Each row is a point on a landscape with many valleys, with its height.
From any point a ball takes the steepest step (drop divided by distance) to one of its 5 nearest points. It stops when none of these is lower. Distance is the straight distance between rows; heights are no part of it.
Z_975: [ 20  34   7  -6  -8 -13  -8 -12 -21 -34   2   4  -6   6 -17  -6  20  -9
   0   7   8 -11  19   5   3  21  20 -13  -9  22  -5  14  30   5   8]  h=117
Z_596: [  5  16  19 -20  -9   4   5   2 -12   2  -7   4   1   9   1   0  13  -1
 -17   8  -2  -4 -12   7   4   1  23  -1 -15  36  -2   9  26   7  23]  h=306
Z_697: [  6   3   3  -5 -11   1 -16  -9  -5 -13 -18   3  -9  21  20 -15  21  -7
   9 -27  14   1   8   5  -8  13  -5  -1 -25  10  13  41 -28  22 -14]  h=290
Z_963: [-21 -12  -7   2  26  13  -5  -9  21  40   9   4  23  -2 -11   4   3  17
  -3   1  17  19 -32 -10 -19 -27   1 -10  -1  -2   7  -3  -1  20 -11]  h=378
Z_124: [ -2   5  14  -1   6  17  10  -2  17  17   1  13  13   8  -5  10   3   5
  -1   7   2   5 -28   6   0 -19  22  -9 -11  24  17  -7   9   4   6]  h=522
Z_340: [-12 -23 -10 -18   6  -9 -16 -12   0  21 -20   6  -6   2  16 -20   9 -12
   5   0  11   6   0  13 -24   2 -10  11 -17   1   6  32 -27  17  -8]  h=523
Z_230: [ 23  29   0   8 -24  -4 -15  -4 -14 -24   1 -10   5  11   8  -5  28 -18
  17 -18   8  -3  26 -11  -2  24  -3 -16 -19   9  -5  33  -5  12  -4]  h=46
Z_544: [ -7   2   9   6   6  12  26   1  12  -1  30   5  24 -29  -7  16  -2  21
   9  -2 -20   8 -29 -12   1 -19  27 -10   1   8   0 -28  12   0 -12]  h=489
Z_664: [ 19  14   9  -7  11 -24   3 -10   1 -21   6   3  10   8  -4   6  -2 -21
   1  21  -3 -11  18   4  23  17  13 -12  -9  -9   6   3  12  -3  15]  h=209
Z_513: [ 22  23  -9   1   8 -12  -9  -4  -4 -29  13  -1   9   1  -7   1   1 -35
   2  18 -11 -11  25   7   9  41  -5 -11  -5 -10   8   3   5   2   7]  h=141
Z_364: [ -6 -20  -9  18   2  -2  13   5  -5  34  -3  -5   8   0   2  10 -21   7
  14   4   9  23   6  -7  16 -34 -11  20  30 -25 -19  -9  -1 -10 -16]  h=304
Z_987: [ -3 -18 -15 -14  -3 -12 -11 -12  -3   3 -33   2 -14  19  13 -23  13  -6
   4 -17  11   0  -1  -3 -25  23  -9   5 -22   5   8  21 -31  28   4]  h=527
Z_823: [ -8 -19  -3   4  -4 -20   0   9  -7  11 -23  -7   0   0  10   9  -8  -3
   8  13  11  26  27  -6   7  -5 -10  22  25 -30  -3  14   2 -20  -7]  h=240
Z_906: [ 17   7   8  -5   3 -34   6  -4  -5 -20   1  -1   6  -6   1   6  -1 -30
  12  23 -14  -8  23  -6  11  23   3   3  -4 -16   0   8   1  -2  -3]  h=197
Z_16: [-10 -16 -22  -9 -10  19 -11   4  18 -28 -21   9 -31  13  11 -29   8  -8
 -14 -31  14 -16 -14   2 -30  24 -31  -7 -11  22   4  10 -28  23   4]  h=233
Z_769: [-10 -11 -14  40   7   5 -11  18  -4   9  13 -13  -8 -10 -11  15 -24  10
  15 -18 -33  -7  19  -4   7  -1   3  38  45 -15 -15 -38   7 -19  -5]  h=693
Z_43: [ -4 -16 -33  -6  -4  16  -7   0   7 -28 -23  -1 -28   4  10 -29   8   3
  -8 -35  12  -2   0  16 -33  16 -44  -2 -12  -3  10  13 -35  24   4]  h=260
Z_138: [ -1   6  -6  -8 -22  11  -4  10  -5 -33 -17   8 -43  10  15 -23   8  -1
 -25  -7  31   0 -36   8 -37  11 -22 -36  -6  13 -22   6  -9  -6  -1]  h=239
Z_108: [  2 -12   9 -14  -3   4 -12  -6   5  14 -26   2  -1   9  10  -9   9   0
 -19   1   8  -8 -16  11 -14  11   1  -8 -10  27  -4  11  -2  23  11]  h=396
Z_98: [-20 -28 -22  -8  15  13 -23 -12  14   8 -30  15  -2   9   1 -10   4   1
 -23   5  12 -14 -27  14 -31   4 -14  -2 -13  18  11  14 -10  37   5]  h=475
Z_719: [-11   6 -12   8   4 -21  -5  29  -1 -19   9  -1  -8  -7 -35 -22 -43   5
 -14 -14 -35   2  15   2  30  18   6   9  15 -40  -5 -41  -5  -8   5]  h=735
Z_774: [ -1  -1 -13  15   9   6   9   1   5  -7  23  -6  -2 -10 -14   8 -30  10
   8  -7 -36  -2  11  -6  16  -9  -4  17  22 -16   1 -47  -8 -10   3]  h=638
Z_171: [-11 -11 -19  -3   0  22  -2   4   3 -26 -22   7 -31  14   9 -24   2   9
 -40  -4  20  -9 -23   4 -35  16 -30 -26  -6  25 -17  -2 -17   9  -1]  h=264
Z_793: [-11 -19 -14  22   5   6  22  -1  -1  31  18  -5  15  -3  -8  18 -13  10
   7  -5 -21   2   9  -4   7 -36 -17  30  39 -23 -15 -17  -2 -11 -12]  h=566
Z_984: [ -5  -2 -16   6   6  -2   9  22  -1  -7  24   1  -1   3 -19   6 -28   2
  -5  -8 -38   4  26  -5  24  -2  -2  21  30 -32 -13 -29  -7 -16   5]  h=621
Z_304: [  4  18   1   1 -31  11 -18   2  -7 -30 -24  12 -43   9   6 -21  13  10
 -10 -22  32  -7 -14   7 -30   5 -16 -33 -12  13 -20   2  -1  -2   4]  h=234
Z_8: [  2   1   1   0  -4 -31  -6   2  -4   6  -6  -9   5 -12  18  14 -10 -19
  15  14  -2  15  23 -16  12   5  -9  18  11 -30  -4  10   3 -11  -2]  h=242
Z_908: [ -3 -12 -28  55   0  10  -7  19 -20  27 -14 -18  -7   2  -9  13   3  11
  12 -12  -1   8  11   7  -3 -19  -8  41  42  -5 -16 -15   7 -21 -18]  h=877
Z_708: [  5  -5   1  16   3   6  21   7  -1  13  25 -11  10 -11  -9  24 -16  10
   9  -9 -17   4  -1  -6  11 -25 -10  11  21 -11 -12 -30  -6  -6 -11]  h=521
Z_135: [-11 -22 -27  38   4  18  -2  13 -11  26  16 -13  -5  -1  -9  11 -11  10
   9 -13  -3   9   6  -1   9 -24  -8  40  39 -16 -12 -16   4 -16  -6]  h=728
Z_761: [ -3  18 -11   2   7 -25   8  -3   3 -28  17  11  11   8 -22  -8 -13 -15
   3  21 -23  -5  25  -2  23  25  -8   2   3 -42   6 -21   7  -4   6]  h=806
Z_685: [ -8 -25 -42   4  13  28   1   3  13 -39 -24  13 -27   8   9 -25  -4   2
 -32 -17   9 -10 -13   9 -34  16 -45 -10 -14  13  -4  13 -20   2  11]  h=292
Z_788: [ 12  -9   7  -9   4 -12   0  -5   4   6   7   2   6 -17   0  20  -2 -13
   4  18  -9   2   6 -12  20  -7  -2   9  17 -17   2 -13  -1 -22   3]  h=382
Z_164: [  7   1  16  -9   0  -7   9 -10   6  10   4   2  15   4  10  11  -2  -4
   1  18  -9   2   5   0  12   3   9  -1 -15   8  14   1   7 -15   5]  h=341
Z_37: [-11 -27 -17  -4  -4   5 -19  -9   2   6 -21   3 -13   8  18 -23  13 -12
   9  -8  13   2   3   8 -32  11  -7  11 -20   4   4  27 -32  18  -5]  h=437
Z_838: [  1 -11   9 -14   4 -12  -7  -9   6  14 -12   3   9   5  17  -2   5 -10
  17  11   9   7   2   0   3   0   1   1 -15   4   4  19 -10   2  -4]  h=362
Z_406: [-12 -22  -7  24  -4  -1  -8  15 -11  36 -16 -10  -7   0  -1   3 -15   1
   6   7   8  24  23  -7  -3 -27 -20  34  36 -25  -5   7   6 -20 -14]  h=319
Z_179: [ -3  11  24 -10   8  10  16  -3   7   9   2   2  14  -3  -1   9  -5   3
   6   6  -5  -9  -9  -3  16  -3  28  -8  -9   9  20 -11  15  -9   6]  h=528
Z_525: [  3  -3   6   3   9   8  28  -4  16   4  18   4  18 -11 -10  17  -6  17
   5  11 -15   7  -5  -8  18 -23  12  -4   1  -8   5 -25   8  -8  -5]  h=637
Z_754: [ 12   3   2  -3   6 -20  -1   3  -1 -12  12  -6  13  -7   0  14 -14 -18
  -2  22 -14  -4  24  -8  20   8  -5  15  15 -26  -6 -10  -2  -9   2]  h=288
Z_273: [ -5 -18 -15  24  -8  17   9  18 -11  39   5  -9   8  -6 -12   2  -1  11
  16  -2  14  21   1 -10  -4 -42 -22  19  29 -19 -11 -10  -5  -8 -23]  h=373
Z_717: [  2 -28   6   3  -3 -31  -5  -1 -13  15  -9  -9   0  -7  29   8   0 -18
  15  12   1  20  15  -7  -7   8 -11  21  -2 -19  -3  30 -18  -5  -7]  h=307
Z_942: [ 10  22   9   8 -20  16 -19  -3  -4 -29  -9  -6 -13  21  14 -29  35   1
   8 -36  23  -2  -4   2  -7  16   7 -12 -11  19  -3  17  -5  18 -13]  h=198
Z_151: [  5 -11  16 -14   2 -19 -13 -10   0   4  -9 -11  -5   6  25  -5   7 -12
  10  -1  -3  -2   0  10   0   7  -4   0 -21   5  11  32 -14   3  -2]  h=346
Z_913: [ -4  15  14  -5  10   1  24 -12   1 -10  13  13  18  -5  -8   9  -6  -3
  -5  22 -19  -6   9   7  19  13  24  -5 -10  -4   7 -26  14  -2  13]  h=639
Z_420: [ 10  23   7   0 -26  17 -17   4 -16 -29  -9  -3 -28  12  10 -24  15   4
  -8 -35  25  -7  -5   3  -8  13  -4 -20  -6  19 -10  19  10   7   6]  h=214
Z_834: [ 15   1  10  -8 -23 -16 -11 -13 -10  -7  -8 -10  -5   2  16  -3  18 -10
  18 -10   6  11   2   6 -12  21   0   4 -21   7   4  46 -24  17   0]  h=342
Z_649: [-11 -15 -16  -8 -20   7 -22   2   6 -19 -20   5 -25   5  17 -27  17  -6
   3 -28  19   1  -3  11 -20  16 -23  -5 -24  12   3  24 -34  28  -4]  h=291
Z_847: [ -6 -14   3   2   9   1  13  -5  14  28  10 -12  14  -3   4   8  -6  10
   8  16   0  10  -6  -8  18 -22   0   8  13 -17  -4 -11  -4  -2  -9]  h=368
Z_26: [ -4  13  -3   6  21  12  39   8  13 -33  24   3  10 -29 -24  10 -17  25
  -1  -7 -46   3 -11  -8   1   3  20  -9  -2  -9   1 -36  10 -12  -8]  h=894
Z_282: [  1  -8   7   5  -1 -15   0  -1   3  22   0 -11  15  -1  13  17  -8 -14
  11  16   4  12  17 -11   9 -10  -5  16   8 -21   0   5  -6  -6  -2]  h=236
Z_745: [ -1  20   4   6  21  16  30   4  15 -25  24  12  17 -20 -31   3 -20   7
  -2  -4 -26   0   2 -14  19   3  18 -14   4 -18  -2 -35   3 -16   0]  h=881
Z_493: [-12 -24  -1  -2  -1  -1  -6 -11   4  38  -6  -4  12  -1  -1   1  -6   1
  11  13  11  24   0   1  -5 -30 -12  19   6 -19  -1   1 -12   4  -8]  h=335
Z_892: [-12  -3  16  -6   8  14   6  -6  21  24   3  12  12   0   9   5   7   9
   6   3   3   4 -35  -1 -10 -11  15 -13  -4  16  18  -7   2  11  -7]  h=386
Z_217: [ 25  53 -24   6  -5  -3  -9 -11  -1 -35  18  -8  16   7 -22  -5  35 -30
   7 -10   6  -7  32   0  -7  36   2 -14  -7   9  -7  16  23   8 -14]  h=135
Z_910: [ -2 -18   6  -5  10 -18  -7  -3  -2  34  -9  -6   6   4  18  -6   4 -17
  11  12  16  13   5  -9  -2  -4 -10  18  -8 -23  -1  23 -18   1  -8]  h=416
Z_606: [  8  20  16  -8 -20  -2 -14  -4 -13 -13  -9   5 -15  10   5  -7  20  -9
 -12  -5  20 -16  -5  13  -3  18  11  -4 -21  27  -3  20  20   1  21]  h=289
Z_170: [ -7  -8 -18  21  23  15  19   7  -3 -17  27   0  -6 -16 -30 -10 -30  22
  -3 -21 -49  -3  -5  -6  14   3  -3  16  13 -25 -10 -37  -9  -5   3]  h=752
Z_107: [ -4 -14  -2  15   2 -13   3  14  -7   4   0 -10   6 -13   2  15 -24  -2
  12   8  -9  -4  20  -4  27  -4  -9  21  32 -26  -6  -8  -4 -22   0]  h=414
Z_361: [ 10  22  14 -13 -24   1  -2   5 -16 -10 -10   2 -25  10  -7  -1  13   1
 -15   3   5 -27  -8   6  -3   9  19 -21  -7  27   0   9  28  -4  14]  h=265
Z_412: [ -4 -20  12  -6   9   5   0  -9  10  35  -1  -3  21   1   3   8   0 -11
   3  16   3  10 -11   3   5 -19 -10   1  -6   3  10  -3 -11   1 -14]  h=370
Z_938: [  9  31   3 -12 -28  10   1   9 -21 -13  -5  16 -29   4 -16  -3  11  10
 -22   6   8 -16 -11  33 -14 -13  18 -17   6  29 -12   7  41  -3  23]  h=381
Z_116: [-15  -8  10 -13   3   1  -8 -14   8  22 -18   5   8   8  15 -11   3  -6
 -11  12   6  10 -16   3  -8 -12   9  -3 -13  17  12   9  -4   9   3]  h=463
Z_89: [  4  29  14 -21 -25   2  -9   9 -16 -20  -5   4 -24   8 -12  -3  10   7
 -23  -3  10 -12 -14  10 -10  11  17 -22  -2  31 -10   5  32   0  18]  h=278
Z_760: [ 25  38 -15   6 -13  -9 -23  -9 -12 -32   6 -16  10  11  -6  -1  27 -20
  11 -19  16 -17  18   3   3  29   3  -5  -5  16  -3  23  17  20  -5]  h=88
Z_409: [ 12  -3   7 -14 -14   3 -15 -10 -13   0 -16  -6  -8  11  14  -3  19 -11
 -12  -7   3  -7  -5   5  -3   9  11  -7 -14  28   4  12   0  15   6]  h=317
Z_747: [ -3 -20  -2  18  -5 -12   3  11  -5  16  -7 -14  -5  -5   8  13 -15  -5
   5   8  -6  15  24  -3  18 -17 -10  32  45 -31 -17  -2   0 -20  -6]  h=338
Z_773: [  8   6  17 -16 -20  11  -8  10 -10 -11 -16   7 -19   6   3  -5  12  -1
 -26  -3  13 -12 -25  22  -3  -2  12 -23 -10  22  -3   6  18  12  14]  h=361
Z_736: [  2  10  -3  -2  23 -10  18  13   7 -25  12   8   2 -11 -17  11 -17  -2
  -6  13 -19  -5  10  -8  32  15   0   1   4 -29  -3 -24  -4 -21  12]  h=793
Z_520: [-11 -12 -12  37   4   1  -2  21  -8  17   0  -9 -11  -6   1  13 -16   8
   7  -9   4  12  13  -4  16 -12 -11  34  42 -22 -10 -13   2 -24 -18]  h=453
Z_805: [-10 -18   4  -6   5   2  -5 -11  19  33  -6  -2  11   3   7  -4   1   4
   8  16   7   3 -21   3  -8 -16   1   1  -9  -1  15   1  -6  10  -2]  h=426
Z_564: [ 12  10  16 -14   9  -5   2  -8   1  -1   6  -5  10 -11   2   8   9 -10
   6  15   2  -6   7   5  13   7  16   1  -8   4   4   0   0   2   4]  h=241
Z_955: [-20 -16   3 -10  11   4  -5  -9  17  36  -3   7  15   0   1   3   1  14
   2   7  16  15 -20   1   0 -30  -1  -6  -1   2   5  -8 -14  10  -4]  h=397
Z_239: [  4 -14  -6  16   5  17  23  -4  -1  20  17  -4  12 -15  -6  15  -6  13
  15  -3 -19   5   4 -13  15 -32 -10  10  15  -7 -13 -15  -4  -7  -9]  h=562
Z_919: [  2  17  -5 -10  15 -15  14   1   6 -29  18  11   8   3 -18   3 -18  -2
   4  20 -12  -2  21  -2  28  13  -2  -2   4 -28   2 -27  -1  -6   6]  h=783
Z_572: [ 13  12   2  -4  -2 -26  -4  -6 -15 -11   2 -13  11  -5  12   5   2 -27
  15  12   8   3  18 -10   7  16   4  -3  -6  -5  -8  17   2   4  -4]  h=252
Z_381: [  6  30   3  -3 -23  10  -7   2 -17 -26 -14   2 -35  -3  -5  -5  10   6
 -18  -5  18 -19 -26  11 -21   2   0 -36  -9  28  -6  13  25  -1  12]  h=196
Z_88: [ 17  35 -12   2   6 -27  -7 -14  -6 -26  21  -9  16  10 -14  -2  17 -23
   6  18  -6 -18  22  -8   8  33   6  -6 -15 -10  -4   5  15  13  -1]  h=50
Z_882: [ 18  34  -3 -15 -20   8 -13   5 -17 -14  -4   2 -29   7  -8  -3  26   9
 -19 -14  22 -19   0   9 -10   7   5 -27  -4  25 -16  18  34   3   6]  h=232
Z_629: [ 12  -9   4   2 -10 -23  -8  -7 -22  -7  -5 -17   2   4  27  -8  12 -29
  18   0   3  11  18  -3  -5  18  -3   2 -17  -6   6  39 -15   3 -21]  h=417
Z_932: [-15 -19  -8 -15  14  18 -12  -3  14  20 -12  11  10   5   2 -12   6   7
 -20   4   9  -8 -32   5 -20 -13   2  -8  -2  25  21   2  -1  20   6]  h=561
Z_980: [ -3   2  -1  -4 -16  15  -8  -1  -8 -27 -26   2 -41   5   5 -17   4   1
 -27 -13  28  -8 -31  18 -36  14 -19 -29 -11  25 -12   5  -4  -5  15]  h=262
Z_378: [ -4  -1  16  -6   7 -13  12  -4  10  19  15  -6  11  -1   3  15  -6   1
   9  15  -6  10   3 -13   5 -12   3   3   0 -15  -4  -6   0 -11  -1]  h=345
Z_762: [  4  -8 -26  -8 -13  13  -6   1   4 -38 -20  10 -37  20  10 -26   7   0
 -22 -17  23   0 -16   5 -41  14 -33 -19 -11  11  -4  -3 -25   3   7]  h=221
Z_877: [-13  -6   8   9   6  13  12  -6   6  35  22  -7  20 -17   1  10   1  16
  13   1   7   9 -15  -6  -2 -43  -8   0  10  -2 -11 -15  -8  -2 -27]  h=339
Z_270: [  4  -9  10  13   0  -7  11  12  -1   9  12  -9  -3  -9 -10  14 -25   9
  11  -2 -16  -2  12 -16  22 -14  -6  21  28 -26   9 -20  -2 -18  -6]  h=495
Z_969: [  7  14  17 -15   8  10  13  -7  16   0  10   4  10  -8  -4  17   0   6
  -7   9 -12  -4  -8   4  13  -8  23 -12 -10  18  17  -5  23  -6  10]  h=640
Z_743: [  7  17  19 -13  -2  14   9   3  -4 -10   8  14  -5   4 -10  17   0  12
 -19  14  -1  -4 -13  24  -5   2  35 -10  -5  32  17  -2  39  -8  12]  h=730
Z_370: [ 17  19  16 -15  -4  10   0  -1   1  -1  -6  -4   0   0  -1   1  10 -11
   0  10  -2 -12   1  -1  16   8  23 -12 -12  19   9  11  13   7  16]  h=211
Z_939: [  6  22   4  -9 -34   5 -11   8 -17 -25  -7   3 -29  12   0 -12  17  16
 -17 -23  31 -10 -20  11 -18  17  -3 -22 -21  25 -27  13  14  -3  11]  h=238
Z_821: [-25 -27 -15 -12   2  19 -20  -4   5   3 -21   8 -10  14   4 -11   6  -2
 -33   3  12  -6 -26   4 -39   4 -14 -14  -9  23  16   3  -5  19  11]  h=481
Z_321: [-16   7 -14  16  16  -6   4  15   1 -12  21   2  -9  -6 -37 -18 -29  19
   0 -29 -47   1   5   6   7  11   6  20   9 -26  -4 -43  -7  -3  -1]  h=740
Z_945: [  9   9   6 -10 -12 -12 -18 -12 -13  -4   3 -11  12  11  17   4  17  -8
  11   7  13  -8   9  -1  10  26   9 -13 -16  12   1  28  -7   8   8]  h=185
Z_209: [  6  13  25  -7  -4  10  -2   5   7  17  -6   6   7   1   0   6   3  13
 -15  11   2  -1 -26  14 -12  -6  27 -13  -9  33  17  -3  21   5  11]  h=511
Z_577: [-10   5  13 -18  -7  22  -2  -1  -8   6 -13   9  -7   9   0   0   8   1
 -16   9   3  -5 -20  10   0 -10  12 -11 -12  27   7   4  14  15  12]  h=434
Z_262: [  5  43  -1  -8 -31   7  -6   8 -18 -16   1   6 -43  -8  -3 -12   3  22
 -17  -7  31 -21 -17   8 -33   2  -7 -32   5  12 -27   7  22  -5   2]  h=115
Z_431: [ -6 -10   3   5   6  -4   6   0   5  33   0   0  20  -1  10  13  -5   0
   6  15  10  12  -1 -12   6 -24   2   7  11  -6   5   0   0  -3 -13]  h=301
Z_102: [  9  -7   1  -1   9 -24   4  -5  -4  -2  -2  -6  12  -3  11   9  -1 -21
  13  17  -1  -4  18 -16  19  10   5   4  -5 -19   1   5  -8 -11   3]  h=266
Z_12: [ -5 -12 -16  27  13  10   3  13   6  13  20  -4   0 -10 -10  14 -25  22
  10 -12 -30  -7  19 -15  15  -6  -9  25  46 -18 -11 -32   2 -13  -1]  h=668
Z_396: [  5 -14  20 -11   2  -5  13  -4  11  15   0  -7  14  -1  13   6  -2  -4
  -1  16  -3  -1   0 -12  21  -2  11  -2  -8   0  12  -4   6 -15   4]  h=384
Z_885: [  6  -6  15  -2   1  -6  -2 -14   3  12  -6   4   6   4  16   1   5 -10
   8   7   5   1   7   7   8   7   5  -3 -16  12  17  11   2   3  10]  h=314
Z_603: [-15  22   7   7   7  13  14  -2  10  -8   8  18  11  -8 -11  12  -9   9
  -1  11 -15   0 -13  -2  -3 -15  35  -9  -5  24  17 -10  26 -13   4]  h=795
Z_205: [  3  18  17 -13   1   8   4   7  -4  -5  -2  20   5  -6 -12  16   7   3
  -8  13  -5 -18   2  24  13   3  36 -17 -17  14   6  -5  29  -6  20]  h=823
Z_894: [-11 -19  -2 -12  18   6 -10 -18  13  33 -16   1  16   7   3 -12   3  -1
  -2   4  22  13 -15  -3 -12 -22  -2   1 -16  -2  14   9  -8  18   0]  h=407
Z_706: [ -4   7 -12  18  15   8  31   4   8  -8  22  -3  13 -17 -13  11 -27  20
   0 -12 -44  -5   8  -4  17  -5   0   9  24 -17  -6 -34  -3   3   4]  h=753
Z_316: [-16 -16 -13  23   6  10  13   0   3  38  21  -7  31 -13 -11  -3   7  19
  19   2  16  21 -19  -4  -9 -40  -9   8  17  -9 -10 -13 -10   0 -21]  h=404
Z_536: [ -4 -25  -9  12   2 -10   4   1  -6  36  -9  -8   5  -9  10   3 -13  -4
  10  10  24  28  21  -8   7 -23 -12  28  26 -30  -5   5  -8 -19 -13]  h=237
Z_508: [  9   1  10 -11   3  -8   2  -2   5  15   4   4  14  -1  15  14  -5  -4
   4  16   0   4   8 -15   7   6  -4   4  -3 -13  12   1   0 -18   0]  h=310
Z_231: [  6  10  14  -5  14   2  19   1  11  -2  12  19  13  -4 -10  14  -6   4
  -4  14 -17  -3   1   0  20   2  27 -11  -8  -2  15 -15  14 -14   7]  h=570
Z_672: [ 22  18  14 -17 -20   4  -1   9 -17 -17 -10  11 -12   7   1   3   8  10
 -14   2   9  -7 -10  24  -6   6  17 -14 -14  37  -1   4  28   7  17]  h=330
Z_516: [  6  11  10  -2   7   1   8  -2   9  -7  13   6  22   2   0  15  -7  10
   1  25 -11  -1   2  -6  18  -3  14  -8  -9  -7   4 -16   6 -11  -2]  h=581
Z_483: [ -3   5  20  -1  13 -14  14  -2   3  -5   7   0   9  -6  -3  13  -5 -12
   6  15 -11   2  14  -6  19   5  11   2  -3  -9  12  -9   9 -19   5]  h=456
Z_162: [  1  -1  12 -17 -19  12 -11   1  -7 -16 -28  -1 -26  23  18 -11   7  -2
 -10 -10  17 -12 -25  10 -12  13 -13 -22 -11  26   4  22  -7  18   1]  h=283
Z_93: [  2   7  -1  -6  20  -7  23   4  16 -16  25   2   5 -18 -26   5 -15  -1
  -2  15 -13  -5  12  -7  19  11  14   0  -4 -23  13 -18  17 -14  10]  h=724
Z_505: [-10 -19 -23  -4   0   8 -10  -3   3  -9 -23  11 -21  11   2 -15  10  -2
 -18 -18  13 -11  -9   9 -24   7 -28  -2 -14  24   2  18 -17  23   8]  h=300
Z_353: [-11 -12   6   5   4  -7  21   0  12  13  15  -6  11 -14   3  18 -11   3
   9  -3 -16   8  11 -10  21 -25 -12  15  19 -16  -2  -6   2 -17  -8]  h=507
Z_120: [  3  15  12  14  20  21  20   2  17   3  25  -4  25 -17  -2  16  -3   9
   2   3 -13   4 -12  -7   5 -16  14  -6  -3   3   2 -20   8 -14 -11]  h=607
Z_668: [-12 -14  11 -12   4  17 -16  -2  12  15 -18  13   1  13   3  -4   2   3
 -13   4   4  -2 -26   6  -6 -10  10 -15 -16  31   6   6  11  13   0]  h=490
Z_192: [  0   1  -1  20  11  13  27   1  13  13  30  -6  17 -20  -6  20  -8  16
  11  -8 -11   0 -12 -10   2 -24   3   5  24 -11 -16 -24  -2  -7 -15]  h=587
Z_447: [ 19  39  -2   0 -15  -2 -19   1 -22 -41   5 -10  -2  14  -7 -11  29  -7
  -4 -23  30 -13  20  -4   3  31  13 -12 -12  28  -7  32  15  15  -5]  h=84
Z_842: [-10 -24  -9 -20  10 -12 -12  -9   5  26 -17   6   2   4  18 -11   5  -1
   6  14  20   9 -10  11 -20 -10  -9   9 -12  -6   5  21 -17  13   0]  h=465
Z_843: [ -4 -18  -9  21   3  10  18  -3  -2  22  29 -14  10 -19 -12  11  -3  18
  18  -1  -9  13  -2  -5  -1 -43  -7  20  29  -2 -16 -24  -4  -3 -10]  h=477
Z_950: [-16 -20  -4  -2  20  12  -5  -3  12  42   4   0  24  -8  -7  -4  -3   7
  -1   6  19  19  -7 -12 -14 -36  -5   3   3 -17   6   2 -11   9 -11]  h=357
Z_633: [ -8   0  12   8  11  21   9  -3  15  31  16   4  18 -10  -2  19   1   9
   9  11   1  12 -22 -13  -6 -27   7  -3   4   1   1 -11  -7  -2  -7]  h=122
Z_421: [ -5   9  -1   5  23 -10  15  10   0 -28  19   9   3  -3 -31   2 -25  13
  -4  -2 -27  -9  13  -7  18   8   3  10  13 -24   1 -43  -4 -14   1]  h=850
Z_79: [  6   8  14 -14 -10  -8   2 -10  -3  -9  -3  -1   4   4   1  -2  12 -14
   2  -1  -1 -10   8  -3  13  16  16  -7 -12  17  -4  14  15   3  11]  h=178
Z_579: [  0  -9 -10  19   0  -7  -8  12  -4   7  19 -12  -4  -4  -9   8 -31   1
  10 -13 -29 -11  19  -6  16   4  -4  22  43 -24   2 -18  -5 -11   3]  h=515
Z_809: [  6  13   5 -11 -22   1 -17   0  -4 -15 -26  -4 -13  12  22 -14  24   5
  -4 -30  19   1  -9  -1  -7  26  -5 -10 -18  20   4  29 -18  19   4]  h=231
Z_828: [  6  -1   0   1 -20   8 -19  -1  -4 -14 -25  11 -26  12  17 -19  14  -2
  -9 -28  14  -3  -7   3 -19   5  -6 -16 -16  16   5  21 -22  20   4]  h=263
Z_497: [  2   5 -17  -5 -23  15 -11   2   3 -38 -19  -1 -32   8  16 -27  18   6
 -18 -25  25  -4 -22   2 -32  22 -25 -20 -21  16  -6  17 -21  -1  -2]  h=201
Z_103: [ -8 -14  -7 -12  -5  11 -13   2   7  -5 -19   0 -11  14  11 -15  11 -14
 -20  -4  11  -5 -15  12 -20   5 -18  -4 -17  19  19  20 -14  22  -1]  h=353
Z_722: [  0 -10   3  19   8   1  18  10   7  11  19 -11   7 -11  -5  22 -17  18
  10  -3 -27   0   9  -9  16 -16  -5  13  24 -25  -7 -26   2 -13  -2]  h=85
Z_763: [ -9  -5 -22  24  11  -4  -7  22   0 -16  21  -5  -5  -1 -33  -8 -39   8
  -2 -20 -38 -18  15   3  16   3   0  26  24 -28  -4 -29  -1  -5  11]  h=696
Z_759: [  9  24  -6 -13  15 -14   5   1  -7 -24  19  10  13  -5 -25   2   1 -10
  -6  19  -3 -11  19   2  15  28   4 -12 -17   2   6 -11  19  -9  12]  h=257
Z_666: [  2  -6 -13  -5 -11 -26 -16 -11 -13   1  -4 -10  -2  -5  19  -8  16 -19
  23  -9  10  16  18  -3 -10  20  -6  10 -12  -2   4  48 -22   3 -17]  h=464
Z_54: [ -5   2  -2  12  22  -6  20  10  14  -9  13   0  20 -12 -18  10 -23  17
   0  -3 -28  -5   7  -8  19  -3   8  11  15 -24  -1 -41  -5 -16  -3]  h=804
Z_652: [  3   5  12  -7 -16  -7 -16 -14  -4  -2  -7  -1 -12  23  17 -13  29 -11
  12 -10   1   5   0   1  -8  18   3 -11 -26  18   3  28 -19  16  -4]  h=273
Z_725: [ 14 -16   2  -4  -4 -21  -5  -9 -10  -4  -8  -7   0   3  17   4   9 -25
  11  10   5   0  14   5  -9  11  -3   3  -6 -12   2  32  -7  -2  -1]  h=351
Z_33: [ 17  23   6  -1  -1 -10 -12  -9  -6 -17   0   0  12   9  -4  -7  16  -8
   1   6  -2 -17  18  -4  10  28  16  -9 -19  12  -5  11  12  -1   9]  h=148
Z_721: [-12   2  13   8   3  18  14  -2  19  24  29   0  30 -17  -2  18   7  21
  18   7  -2  13 -20 -14  -9 -36   5  -4   7   9  -7 -14   0   7 -14]  h=318
Z_10: [-23  -3 -17  21  23  -9 -13  13 -13  -4  17   8 -11  -9 -38 -40 -31  29
   2 -29 -51  -3   6  17  10  17  -6  17  12 -14  -3 -41 -15  12   1]  h=763
Z_610: [  0 -17   9 -16  -1   0  -9  -7   5  16 -15   6   4   9  15  -7   7 -10
  -5  -4  10   4  -8   1  -7  -8   8 -11 -19  15  13   6  -4  11   4]  h=391
Z_395: [ -4 -25  -4   3   1 -29   4   4 -17  23 -22  -6   3 -11  18  -2   4 -14
  19  13  12  24  26 -10  -9  -3 -13  20   1 -23   0  35  -9  -9 -18]  h=447
Z_129: [  0 -22   2  -7   2 -24  -4   6  -3  17  -9  -4  -7  -5  17  11 -14  -1
   7  15  11  14  17 -12   0 -11 -16  22   9 -26  -4   9   1  -9  -8]  h=138

Where does a ball stop that starts at each point below?
Z_919 => Z_88
Z_773 => Z_262
Z_805 => Z_129
Z_955 => Z_129
Z_135 => Z_129
Z_672 => Z_262
Z_340 => Z_942
Z_761 => Z_88

Call two points neighbours if one is among the 5 nearest of the other. Go from one point of each pair to the other, from neighbour to neighbour, staying as low as possible. Name the highest point that can't be avoided.
Z_633 and Z_129 => Z_431
Z_230 and Z_88 => Z_217
Z_497 and Z_942 => Z_304
Z_129 and Z_88 => Z_102
